Points, in no order, along strands that fork and pass close to each other.
In the rows, 128 means zero.
Two points are linked if the straight distance between their rows is under 110. Some points are linked to none.
K724: [116 217  53 167 117  98 161 127 150 124 132 149 124 143 136 124 155  85
 134 122 100 108  57 158 112 150  96 133 111 119 137 127 121 135 162]
K639: [138 191 112 105 106 134 119 149 152 116 141  87 181 113 125 156 162  88
 154 180  57  88 144 170  93  95 129 132 169  95 102 154 111 159  82]
K895: [109  95 117 127 124 134 135 137 134 112 153 107 114 136 129 124 151 132
 116 146 110 129 137 126 122 110  92 108 105  99 103 149 138 130  97]
K57: [107 101 102 102 136  91  60 124 117 179 155  83 204 124 134 133 108 147
  83 125 102 139 148 160 136 150 129 168 119  89 121 105 105 140  88]
K568: [127 193  81 176  79  83 176 128 133 123 114 160 108 143 147 112 163 103
 143 137 114  99  54 118 127 137 117 143 117 123 117 119 118 153 170]
K466: [150  79 188 125 146 132 139 145  65 143 162 110  69 107 106 110 141 122
 101  80 182 129 140  81 175 155 158  62 134 169 138 116 146 111 170]
K424: [125 106 142 158 132 143 129 122 139 120 163 124  91 122 130 140 148 155
 130 135 134 129 137 133 128 117 105  93 126 110 107 156 154 123 103]
K121: [105 150 100 150  96 125 181 155 132  89  71 122 130 140 139 116 120 141
 152 181 121 171 112 133 124  93 107 134 130 110 134 136 108 135 126]
K31: [119 103 131 130 126 133 118  64 140 119 137 167 100 147 127 149 116 180
 130  82 108 132  99 119 115 111  97 168 126 114 110 114 107 142 142]
K908: [158 108 183 122 167 118 164 185  76 129 155 106  76 138 114 125 152 125
 115  79 182 103 147  66 166 151 176  49 127 151 139 122 161 128 166]
K714: [ 95  54 139  94 120 104 104  51 132 119 137 147 153 158 118 126 103 167
 125  61 112 118 123  93 114 128 109 168 106 116 124  85 114 118 120]
K407: [153  92 160 159 128  91 158 131  90 120 128 109  63  79 159 146 136 160
 129 115 135 133 110 103 120 121 147 121 152 155 119 141 128 131 151]
K774: [106 137 142 172 147  99 165 153 134  86  76 115  89 101 153 142 144 126
 188 174 167 165 148 122 121 113 147 102 161 157 128 163 134 113 116]
K503: [ 87 198  78 128 148 109 107 120 153 131 139 152 151 160 143 134 109 104
 122  78  91 120  55 178 133 145  99 161 110 126 122  97  98 136 167]
K166: [134 166 107 172  61  72 191 147 115 111 121 146 113 125 157 101 150  99
 137 145 124 104  68 104 138 126 136 156 117 111 113 108 126 153 166]
K289: [120  89 154 160 141 193  74 148 138 148 166 149 136 110 115 148  70 106
 120 121 171 133 153 137 119 146 127  70  99 149 132 134 168  87 107]
K514: [160 108 180 120 175  97 166 202  86 109 164 109  86 137 121 135 162 122
 146 119 165  92 156  69 161 146 179  60 121 173 131 117 153 131 155]
K669: [ 95  44 140  72 119  93  88  71 131 142 133 141 167 163 106 106 119 146
 110  82 113 125 130  83 135 166 113 152 105 133 123  82 106 123 101]
K981: [132  66 145 123 130 113 134  99  91 118 131 121  79 102 147 104 140 134
 151 128 173 175 132 111 132 120 150 131 145 196 150 129  96  97 147]
K36: [162 106 159 108 155  98 176 195 107  99 148 119  94 152 126 113 156 135
 160 168 140  95 170  93 165 126 149  67 112 182 112 116 132 134 142]
K41: [157 188 109 180 116  80 179 153 130 111  62 146  85 115 159 168 137 141
 156 175 125 129  89 126 112 145 136 107 155 167 153 144  85 156 150]
K449: [ 73  94 138 124 144 179  85  48 141  94 142 125 164 146 108 128 106 142
 127 130 190 166 140 150 126 116 118 155 129 145 152 135 113  89 126]
K754: [177 118 205 169 114 141 141 146 152 187 130 175  89 113 108 133 124 160
 134  77 159 109 120 130 100 137 153 104 132  90 120 158 205 102 121]
K849: [ 75 162 117  98 160 146 109  50 153 103 108 144 143 179 102 162 103 149
 146  59  89 131 115 157 135 102 126 171 145 131 136 118  83 117 148]
K823: [179 153 131 147 117 140 129 109 148 141 126 165  66 116 137 148 146 179
 117  99 118  92  57 121 105 159 108 132 145 116 115 139 133 154 176]
K813: [160 141 121 128 155 149 134 172 154 123 180 101 140 150 125 151 160 131
  95 133 111  84 184 120 117  98 133  75 103  65 137 132 197 163  89]
K803: [123 155 113 107 170 149 147 169 128  78 128  67 173 136 104  97 155  94
 156 207 146 113 207 158 123  93 127 105 133 132 129 147 137 117  89]
K856: [ 92 140 109 114 125  89  80 122 127 156 146  96 206 138 152 140 100 148
  98 129 104 139 108 199 133 146 127 179 120  92 110  97  98 154 110]
K826: [148 110 125 127 118 210  60 103 125 167 176 120 180 103 103 127  95 102
 108 160 139 100 197 148 114 113 148 123  96 132 141 141 131  88  90]
K455: [129  50 159 135 126 135  91  83 101 124 148 145 102  95 130 114 120 132
 142  99 185 151 125  97 130 137 149 121 143 204 148 103 102  86 162]
K115: [137 160 147 183 140  72 175 185 132  81  52 127  90  89 154 166 143 130
 180 178 141 146 147  91 124 117 154 113 154 149 142 147 114 137 118]
K802: [154  75 152 144 139 116 132  61  82 130 140 148  78  92 147 138 117 188
 119  48 157 139 125 103 123 116 134 165 152 160 153  94 101 139 176]
K881: [134  97 159 161 144 137 132 152 137 127 170 126  88 123 140 133 148 149
 147 129 151 103 135 104 117 131 131  73 121 130 119 149 177 109  94]
K790: [134 176  78 121 151 132 121  81 146 126 126 181  72 144 153 153 126 167
 123  81 100 106  50 132  99 148 100 150 102 159 149 123 108 140 179]
K323: [125 136 110  80 142 152  90 155 101 174 166 109 161 178 110 113 151 104
  87 127  95  98 206  99 162 146 171  60  88  86  93 136 170 164  88]
K966: [120 191 141 184 174 101 170 179 160  85  98 107 117  95 134 185 153 127
 184 180 132 134 159 145 138 117 118  87 163 124 126 151 116 146 120]
K357: [124 156 102 144 100 120 113 172 144 125 164  90 165 118 141 150 147  85
  83 135  85  98 120 162 129 118 115 115 125  59 100 121 165 172 109]
K798: [127 127 108 122  75 109 162 143 104  99  67 130 138 141 163  63  91 120
 136 136 113 188 104 105 136 105 160 182 111 145 178  78  91 113 156]
K931: [177  78 140  97 113 158 128 132 164 222 132 186 140 157  81  84 126 132
  74  97 123 117 172 106 131 126 139 122  70  79 130 137 205 110 107]
K426: [ 82 130 133 139 157 177 127 102 121  95 119  90 136 116 132 120 118 123
 154 176 198 186 133 165 131 107 123 139 158 152 134 158 140  94 119]
K223: [141  74 178 172 115 141 102 108 120 141 154 157  81  82 130 126 118 144
 139  89 172 129 113  94 120 136 144 118 133 150 118 132 160  92 127]
K578: [ 88  78 129  96 127 115 143  62 123  97 104 135 119 154 131 115 127 163
 151 118 125 177 115 113 115  94 130 178 120 154 146 109  91 122 141]
K384: [114  89 157 124 141 108 134 162 110  99 112 117  72 101 140 117 143  94
 176 157 183 143 152  99 135 130 170  90 140 197 131 148 128  85 140]
K429: [ 95  59 132 113 121 132 111  22 144 109 139 170 140 152 115 124 103 169
 139  69 147 119 145 101 109 110 112 164 112 133 128  97 111 104 124]
K943: [180 199 102 153 149 145 144 148 163 128 166 104 119 102 116 179 158 125
 130 119  85  85 106 164  99 159  76  99 177 118 147 149 126 137 131]
K733: [119 152 142 183 152 171  85  64 136 132 134 181 104  94 121 166  94 120
 164  83 151 154 106 148 124 161 121 112 171 140 121 156 109 102 147]
K372: [173 109 120 120 119  97 194 173  84  98  79  93  88 104 140  95 121 134
 140 162 163 166 165  96 150 120 140 102 143 191 162 122  90 116 142]
K815: [166 166 161 164 101 126 156 166 173 126 133 136  87 113 142 167 182 163
 111 138 125  70  78 121 118 145 128  99 129  93 129 143 170 162 161]
K448: [ 87 123 115 101 135 135 112 117 119 120 134  92 171 136 110 120 126 108
 125 133 114 158 139 163 124 101 114 167 131  95 117 147 102 126  89]
K773: [139 119 110 150  61  76 187 175  97  94 130 119 127 109 161  85 143  99
 114 154 126 109  87  96 142 116 118 139  92 120 132 100 138 132 157]
K23: [126  69 145  63  99  81 127 146 108 150 142 124 163 141 144  79 130 108
  98 125 112 131  90 107 167 176 111 147  93 150 121  60 114 152 141]
K480: [ 87 148 104 122 124 136 160 144 120 103  92 103 157 146 121 117 114 119
 138 160 114 178 120 159 124  89 101 156 136 100 121 144 104 135 111]
K152: [166 119 133 131 123 144 119  64 180 184 110 211 130 139  81 143  91 157
  98  53 125  99 137 134 136 119  81 178 125  65 104 113 168 131 134]
K24: [157 161 153 178 147 142 130 131 156 145 137 140  78 111 118 182 151 157
 136 100 114 101 103 125 116 169 107  82 168 101 113 160 163 132 124]
K965: [139 175 131 152 175 175  97  50 142 137 156 167 117 118 109 156 106 134
 165  91 139 142 104 171 123 148 112 134 177 148 130 149  86 103 135]
K301: [121 118 104 127  92  94 176 208 137  82 104 118 138 131 145 111 147 111
 141 189 116 117 135  97 129 110 104 106  87 116 126 115 129 126 123]
K385: [115 133 140 111 139 202  80 121 133 108 156  75 165 104 128 117 125 105
 150 195 168 120 166 176 113  98 141 140 156 143 138 177 132  98  97]
K718: [ 89  91 114 105 125 155  56  54 126 134 153 120 213 128  80 125  96 109
 112 110 148 121 170 129 127 138 144 175 122 111 147 130  98  84  93]
K878: [101  81 110  89 132 120  81 144 123 158 145 108 156 148 112 111 146 106
  73 120  88 132 152 109 153 155 112 117  91 104 102 123 139 136  81]
K428: [ 85 130 127 145 147 153 137  98 121  96  78 115 103 122 149 122 115 130
 173 164 198 209 125 143 134 111 144 155 170 182 146 150 149 107 125]
K579: [161 173 102 151 146  98 150 109 113 131  91 162  60 114 168 164 129 151
 122 112 109 113  59 134  87 164 138 132 142 195 155 143  96 155 174]
K708: [151  80 172  92 135 135 165 131  66 131 154 111  66 128 110  98 148 137
 101 111 156 137 151  92 194 140 122  79 125 165 125 103 118 142 172]
K512: [178 153 150 179 134 174 122  97 156 174 153 166 105 113  98 150 113 143
 113  89 125 107 134 156 130 142  91 119 153  87 102 144 171 123 108]
K997: [175  68 147 105 106 142 118 118 175 199 117 187 137 144  93  94 117 151
  71  79 115 118 152 110 128 121 119 155  81  68 130 131 195 116 114]
K619: [146 149 115 136 116 139 133 181 160 114 168  99 140 131 133 155 158 119
  80 132  93  88 146 138 124 105 119  91 105  55 125 129 192 173 101]
K808: [ 95 131  93 129 103  93 158 210 137  89  95 109 177 141 147  99 135  97
 129 188 112 135 138 124 135 114  90 101 102  98 124 110 125 126 107]
K764: [ 94  72 158  94 135 161  96 122 127 108 104 127 102 124 134 105 125 107
 161 179 204 171 134 106 150 143 148 113 149 211 140 131 117  91 159]
K268: [138 187 129 134 143 168 141 106 133 115 154  97 138 117 123 154 144 116
 169 157 111 129 125 186 117 104 114 129 191 125 115 178  91 127 110]
K928: [115 129 129 135  89  70 151 120 117 130 149 150 127 126 173  88 119 119
 117  83 126 116  51 125 141 126 136 195 101 118 112  69 127 156 179]
K542: [109  88 117 128 129 143  69  55 133 153 157 138 182 133  83 129  94 120
  91  95 131 122 173 126 128 131 115 163 100  95 119 114 119  98  86]
K395: [171 117 153 140 101  98 182 197 127 105 147  99  94 108 149 134 168 155
 100 151 140  78 104 104 129 110 135 118  90 116 149 123 168 148 170]
K936: [ 68 194 103 144 125 108 130 129 149 120  95 149 163 169 137 115 103 105
 140 118  91 154  68 179 145 126 123 161 118 126 126  99  91 135 166]
K366: [159 168 100 131 146 113 130  87 119 133 105 177  56 126 167 155 128 171
 123  84 109 101  60 129  95 141 131 153 127 191 159 125  95 152 188]
K61: [163 114 133  97 152 149 141 179 148 141 176 144 132 194 119 109 170 150
 110 135 136  76 175  86 138 132 157  50  91 105 120 143 192 169 103]
K609: [132 141 125 125  81  93 145 116 136 132 147 157 101 124 158  99 140 122
 109  92 120 102  41 124 134 138 126 180 116 103 108 102 139 157 187]
K474: [114  81 117 128 130 125  87  46 141 153 140 155 189 138  88 138  72 139
  93  58 120 107 170 122 130 127 111 178 111  79 113 103 143 114  92]
K79: [164 114 108 121  94 110 196 160  97  92  66 109 107 117 148  87 114 142
 147 176 144 176 134  94 125  92 135 133 133 169 162 121  95 115 136]
K60: [165 164 129 155 152  84 144 123 101 130  81 148  61  93 160 187 149 124
 123 102 112 109  62 110  78 177 149 118 167 186 144 160 107 146 155]
K566: [117  52 144  50 112  86 118 103 112 128 136 126 156 147 116  97 127 126
 105  93 107 131 103  86 141 148 109 161  98 151 132  68 101 141 138]
K760: [116 114 126  65 119 124 119 184 120 148 147 124 147 191 130 107 163 108
  94 141  90  88 175  87 164 153 154  58  82 101  86 134 171 184 110]
K62: [166 136 109 106 161 168 131 160 143 153 186 134 151 182 115 123 157 131
  97 129 134  88 201  95 124 121 160  42  99  81 133 138 205 159  94]
K564: [131 174 150 161 176 126 163 177 159  75 133  88 138 106 127 159 152 122
 182 189 133 123 187 169 131  87 118 102 160 116 126 143 126 140 108]
K726: [147 160 152 183 133  68 174 181 138  98  77 126  82  89 156 184 147 144
 157 176 129 122 118 100 125 126 142 105 153 147 129 145 114 157 140]
K469: [ 71 100 125 102 136 160  79  38 129 101 139 118 190 152  85 125 102 131
 123 108 168 143 155 137 120 118 132 179 120 118 151 131 105  86 114]
K422: [122 162 124 157 131 120 160 109 111 112  34 150  74 135 151 141 116 148
 177 145 147 197 104 141 124 115 175 150 188 190 153 158 112 144 129]
K722: [ 89 124  98  90 111  87 128 214 125 115  96 110 181 154 135  87 140  85
 112 178 114 135 163 126 146 148  98  94  96 117 102 116 125 133  94]
K519: [ 76 147 112 140 109  76 109 115 152 147 144 147 165 153 176 111 110 132
 108 112 120 132  66 166 145 150 109 172 105  99  90  80 123 158 139]
K18: [141 110 179 162 163 120 134 181 138 120 164 132  92 120 139 151 158 145
 156 112 155  89 136  80 113 130 159  74 125 122 134 145 199 122 109]
K567: [106 171  96 141 111 103 152 210 135  80 109  90 204 125 135 121 136  81
 131 187 102 120 159 149 127  92 108 111 126  74 128 113 125 144 101]
K532: [135 189 108 166 123 115 179 139 136 107  38 141  89 138 146 150 120 152
 171 175 132 183 100 141 123 124 138 119 172 157 155 159 104 143 139]
K410: [149 114  93 117  73  97 180 156  79 101  97 119 121 124 155  62 102  97
 118 137 130 178 115  95 144 124 129 140 103 144 181  71  79 115 163]
K40: [150  47 154 130 135 127 123  55  90 133 159 135  99 105 117 112 127 161
 121  67 173 146 136  91 131 126 129 142 136 185 152  88  99 110 168]
K732: [114  86 115  92 119 134 117 151 128 133 154 113 127 156 112 101 155 114
  98 144  98 117 150 104 138 133 105  98  88 114  99 143 142 134  86]
K986: [124 208  69 143 124 135 155 132 140 110 125 123 134 142 122 150 137  95
 140 136  87 129  72 180 104 138  89 130 132 121 144 144  91 143 158]
K851: [156 133 100 134  99 103 180 214 135  65  90 121 134 136 149  86 138 120
 153 207 129 121 150  72 141 109 116 106  97 133 148 102 111 112 132]
K728: [141 187 164 184 161 120 139 148 156 127 116 137  72  96 117 200 168 125
 144 101 110  99  99  89  97 178 132  84 166 126 120 163 149 131 130]
K179: [117 135 106  81 134 172  53 132  98 163 173  98 174 128  98 105 139  79
 111 156 114  93 219 120 148 127 179 100 101 116 106 144 124 119  95]
K208: [104  93  98  86 142 103  57 124 114 192 156  94 191 132 113 123 127 137
  71 121  99 134 163 130 157 173 128 134  99 101 113 105 121 134  87]
K549: [110 160 106 113 111 104  83 147 118 160 150  92 214 124 149 136 109 122
 116 152  87 133 106 203 120 133 142 175 146  93 102 110  95 161 105]
K828: [123 135  96  80 139 130  77 161  99 168 169  75 171 135 116 117 151  95
  91 134  88 100 199 119 140 132 158  85 103  93 103 134 151 136  79]
K392: [154 118 113 105 127 181  95 114 117 234 149 149 172 144  71 105 123 101
  71 115 119 117 207 107 149 142 162 114  76  82 116 117 199 114 101]
K50: [162 117 127 134  79  93 196 185 101  97 141 105 109 102 145 108 156 124
  99 154 136  90 104 102 147 115 123 125  90 121 146 107 151 144 170]
K154: [156 101  99 113  83 101 195 161  72 104 110 105 103 115 135  86 124 116
  98 141 136 161 129  95 163 127 111 116 101 157 168  95  96 137 174]
K85: [108  80 133 102 108 105 110  84 137 113 135 155 130 142 143 135 107 158
 112  79 104 124  88 105 117 122 104 184 110  98 108  94 119 146 138]
K478: [138  89 148 143 128 101 143  92  93 121 126 131  73 100 158 133 131 162
 150 126 143 168 122 116 117 107 149 150 152 172 138 139  96 130 146]
K573: [ 88 124 114 109  90 107 156 146 119 106  57 126 152 156 152  71  92 134
 148 146 107 201 102 102 127 112 140 183 115 141 166  87 110 110 131]
K269: [184 172 131 156 136 117 135 129 146 146 107 152  69 101 147 162 164 168
 114  97 123  84  50 114  90 184 114 110 156 130 134 156 149 131 173]
K13: [156 190 113 129 183 171 112  74 148 131 162 140 125 121 113 149 125 132
 175 104 110 131 102 184 107 134 111 149 182 159 149 171  82  95 126]
K731: [ 61 166 133 104 154 127 115  86 135 110  90 113 182 176 104 141  93 137
 140  93  85 151 102 178 141 109 144 196 144 121 136 114  95 130 144]
K213: [159 171 138 165 161 104 131 119 126 136  90 149  65  88 139 186 160 126
 125  80 110  95  66  86  74 191 136 106 171 153 134 171 135 123 142]
K643: [177  96 149 128 104 150 121 107 184 192 103 199 119 134  92 113 105 154
  77  78 108 111 142 143 120 117 104 166 101  40 116 134 185 127 130]
K709: [145  91 142 134 119 101 174 158 112 110 133 104  82 105 157 134 152 163
 136 155 130 125 118 104 122 111 122 115 121 153 123 141 132 127 132]
K175: [ 80 118 114 111  98  88 135 165 121 124  80 127 180 154 159  72 100 117
 138 165 120 184  96 133 134 137 117 154 107 125 142  87 111 110 116]
K891: [105 170  90 106 149 129  84  91 166 140 143 161 157 170 126 166  91 125
 112  47  84  97  77 153 134 138 100 169 122 104 117  90  99 143 153]
K73: [114 159  96 132 101 109 100 156 133 140 154  89 186 114 149 138 128  90
  94 137  84 116 107 182 128 131 119 136 134  73  89 116 128 168 111]
K335: [136 103 149 176 127 188  76 100 143 151 173 152 143  98 104 145  79 123
 119 125 167 131 159 159 123 136 111 109 110 136 122 135 155  91 101]
K230: [ 60  92 124  57 128 105 112 119 117 128  91 116 165 166 102  88 139 119
 129 145 129 182 132 115 141 139 113 156 111 140 126 110 103 123  95]
K598: [ 83 119 156 171 143 125 121 133 135  92 113 118  87  92 149 152 129 102
 176 146 176 164 126 130 122 123 146 100 159 140 125 173 136  95 124]
K552: [140 103 137 150 127  89 159 137  74 100  68 112  74  88 151 121 126 102
 151 133 187 180 152 107 120 109 187 139 173 192 155 149 106 112 123]
K770: [ 87 125  93 101 117  87 109 196 121 147 116  90 199 129 144  90 131 105
  90 173 114 140 146 161 146 154 103 109 100 114 116 112 119 145  92]
K744: [157 102 139 119 142  86 175 175  88 106  99  93  78 107 131 104 133 112
 157 152 177 150 175 100 159 126 162  89 145 204 138 125 104 109 141]
K444: [127 108 143 108 134 219  51 130 131 131 161 100 176 105 111 119  91 110
 124 179 159 113 183 160 113 121 151 101 129 155 147 159 123  93 105]
K890: [148 138 121 130  89 122 137 110 134 124 139 156  85 129 147 130 142 148
 104 106 111 100  50 121 114 136 108 161 117 101 111 118 136 168 189]
K476: [117  71 143  93 139 141 129  90 118 114 116 125 101 126 135 100 140 124
 161 162 189 185 139 106 140 121 156 141 147 213 148 121 103  96 151]
K572: [143 125 122 132 128 154 110  53 159 148 131 194 127 148 103 157  89 168
 109  57 116 105 110 117 122 121  80 168 128  85 104 104 132 140 135]
K807: [204 172 153 170 126 185 130 107 158 209 155 161 126 106  87 148 108 120
 113 104 118  94 161 180 119 132 114 124 164  90 115 140 189 120 110]
K545: [ 91 181  96 102 175 155 119  59 156 108 105 157 113 166 114 167 109 164
 145  67  82 130  97 162 126 110 109 157 127 154 157 126  81 122 166]
K418: [ 81 102 133 109 145 182  91  84 131 107 146 109 152 136 107 120 130 125
 130 163 191 169 146 151 138 111 110 142 127 149 145 148 121  87 113]
K142: [114 151 109 117 145 132  86  81 146 141 142 147 174 162 115 164  89 131
 112  62  82 118 108 153 132 127 104 180 136  81 110 102  96 139 124]
K513: [185 138 156 135 144 130 116  74 111 160 111 180  70 101 140 153 114 196
 120  37 145 105  81 101 108 139 136 157 170 154 128 112 109 144 182]
K857: [ 90 128 115  94 154 158 137 141 123 102 127  80 151 143 100  88 148  94
 138 184 162 141 188 148 143 109 117 111 123 127 118 161 121 106  96]
K893: [107  62 137 105 122 146  98  76 134 130 166 147 124 143 107 105 136 140
 116 127 150 137 146 101 133 130 102 131  96 144 116 123 117  98 107]
K498: [ 51 117 114  86 144 130 127 105 108 114  82 103 179 170  93  94 122 118
 136 142 147 197 132 132 137 115 120 184 128 132 141 119 120 108  92]
K309: [147 134 109  83 132 163  79 145 107 224 156 126 179 155  98 107 133 104
  77 112  98 111 198  93 154 151 175  82  91  67 106 120 192 129  98]
K242: [134 172 129 131 153 140 162 167 141  75 128  71 169 111 119 129 152 108
 169 198 122 109 191 171 114  71 122 124 161 112 127 148 130 138  88]
K791: [161 130 124 136 116 168  84  98 117 176 173 116 162 110 113 134 122 105
 102 117  81 102 170 135 118 103 132 155 131  68 101 139 151 122  79]
K282: [116 186  75 125 188 138 129  77 150 114 119 166  89 140 142 159 117 167
 138  80  84 125  80 167 104 124  99 145 117 165 177 139  91 117 169]
K295: [177 150 168 156  91 104 174 182 159 108 142 121  97 109 147 149 183 156
 108 149 145  63  87 112 130 124 148 117 106  96 139 125 170 166 174]
K215: [134 148 114 109 110 135  99 144 120 128 162  74 169 105 132 142 143  93
 127 154  71 101 165 158 105  96 141 132 140  80 101 150 124 149  73]
K285: [135 121 109  93 111 196  44 113 111 174 175 114 182 116  98 116 113  89
 117 171 121  91 210 126 122 120 176 122  93 124 121 141 130 100  94]
K69: [ 50 130 127 105 144 125 126  81 129 104  87 113 170 171 107 120 104 140
 139 110 110 185 117 150 129  99 132 196 130 118 136 112 112 120 122]
K880: [207 128 177 142 132 136 129  96 130 175 102 188  74  89 123 140 117 196
 120  39 146  98  88 114 108 146 130 156 161 123 117 126 142 126 178]
K762: [138 195 112 173 148 123 171 156 153 100 111 110 112 113 128 182 155 131
 156 170 111 131 117 160 129 129  98  92 161 128 133 154 106 153 134]
K580: [ 74 104 154 164 138 153  96 147 125  78 105 126  80  81 149 159 115  80
 177 147 174 153 129 104 101 123 152  91 145 148 145 178 141  83 142]
K546: [150 107 138 128 131 119 136  61 101 129 123 160  72 117 142 152 110 191
 125  64 123 120  98 107 117 109 137 172 150 161 139  99  82 157 187]
K494: [130 164 154 129 127 186  90 123 158 109 160  93 162  99 143 137 137 102
 182 202 145  98 159 181  98 104 152 126 188 131 119 179 135 118  88]
K291: [138 186 155 183 156  93 155 174 155 116  92 128  80  94 143 209 175 127
 156 147 111 103 103  97 116 157 129  91 160 144 126 145 130 156 142]
K470: [ 81 128 110  77 141 141 102 135 102 124 126  79 181 143  93  92 142  93
 120 163 137 148 164 151 135 110 128 155 127 117 120 156 116 112  79]
K743: [110  89 131  74  91  73 124 174 118 153 127 124 174 151 150  74 134 110
 106 166 114 132 105 114 165 180 107 124  88 149 108  78 116 149 120]
K362: [125 127 102  97 135 123  90 162 110 146 163  69 178 116 128 126 142  94
  99 147  79 102 181 142 115 106 145 116 115  87 106 139 137 139  68]
K664: [ 77 136  99 119 108  84 119 176 125 140  91 107 205 158 152  70 114 126
 113 178 139 170 117 159 143 154 103 145 102 112 131  88 109 123  99]
K691: [200 119 193 163 119 129 131 126 141 179 110 177  77  91 116 131 123 186
 126  67 144 108  96 120 109 142 142 135 152  97 111 147 172 114 155]
K318: [155 122 161 196 118 194  96 106 140 165 169 157 141  88 110 159  62 103
 122 114 151 117 153 174 127 136 126 119 136 122 112 131 174 104 106]
K489: [105  78 164 120 142 209  58 168 141 131 141 145 137 134 103 135  66 107
 134 144 167 138 162 126 134 157 142  39 113 167 124 143 136 109 122]
K256: [106 105 120 120  83  71 147 130 112 120 138 136 139 132 174  85 109 115
 124 122 112 141  71 122 132 127 125 182  94 132 120  69 118 141 154]
K904: [146 113 145  72 129 136 143 181 123 128 163 141 136 210 126 107 168 126
 111 152 105  75 185  74 159 136 163  61  89 103  93 136 179 196 113]
K653: [156 101 122 116 123 187 121 105 149 229 151 174 148 150  74 108 116 118
  80 111 149 120 189 120 143 129 144 119  63  92 128 132 209 107 106]
K711: [141 193 113 110 117 153 134 139 146 122 142  95 165 129 118 145 152 100
 168 167  72 106 123 183  96 102 117 145 183 117 111 166  94 148 100]
K483: [152  87 136 111 123 100 184 186 113 106 134 107  95 128 130 110 157 143
 141 161 127 103 142  93 141 117 117  87 102 166 126 126 131 135 135]
K12: [135 219  79 164 132 126 181 152 159  99 111 116 128 122 127 170 149 109
 148 167 105 128  92 160 113 139  86 103 148 131 156 150  88 146 152]
K569: [136 193 122 120 162 178 133  83 138 121 146 112 132 136 110 141 135 124
 173 138 111 141 102 192 118 116 120 158 188 148 129 179  82 124 122]
K419: [151  83 139  81 113 115 185 138  70 123 128 104  79 128 113 102 139 125
 101 128 139 162 148  94 186 136 106  97 111 167 139  98  92 146 172]
K707: [ 97 111 120 116 143 116  80  62 143 137 141 142 190 156 112 155  74 149
 109  52  99 119 135 141 129 129 117 183 135  71 109  99 108 130 101]
K509: [150 127 154 182 129 157 120 110 152 142 155 148  86 113 127 151 132 161
 123 104 127 121 122 134 129 135  96 106 149  92 101 152 160 125 107]
K280: [123 122 129 146 127 114 161 117 100 111  53 129  79 115 160 123 116 140
 174 152 171 204 127 128 120 100 175 157 176 190 159 149 125 117 117]
K475: [ 95  73 155 122 135 149  85 152 118  90 108 129  83  99 136 125 118  76
 169 149 186 152 129  97 123 136 163  89 136 190 144 153 128  79 154]
K992: [130 124 107 140  95 108 188 144 114  98  70 118 102 129 151 107 120 156
 156 177 132 175 117 118 118  91 125 138 130 144 147 141 105 126 133]
K962: [186 158 165 182 127 189 122 112 154 210 168 171 130  92 101 160  77  82
 128 113 137  95 162 185 117 143 134 128 160 118 114 141 205 113 120]
K841: [ 54 179 118 141 111  99 120 129 140 125  84 133 187 174 149  98  87 132
 134 133 107 173  83 185 146 125 133 176 117 120 132  83 102 125 143]

A fork is a point with three links, a tip a point with one. Leave the first point through the second and follow the links. Name the first fork or tip that comes.
K455 / K40: K754
K475 / K580: K726
K619 / K357: K424
K469 / K718: K841
K724 / K568: K815
K73 / K357: K323
K569 / K268: K828
K762 / K966: K475
K362 / K215: K733
K542 / K718: K280

A fork is a point with three links. Follow the links from the first point to the second and name the forks in between, in order.
K154 / K880: K981
K230 / K24: K213, K728
K469 / K726: K280
K60 / K732: K213, K728, K509, K424
K962 / K256: K509, K728, K213
K31 / K268: K323, K828
K13 / K549: K828, K323
K57 / K532: K424, K509, K728, K726
K981 / K280: K475, K726
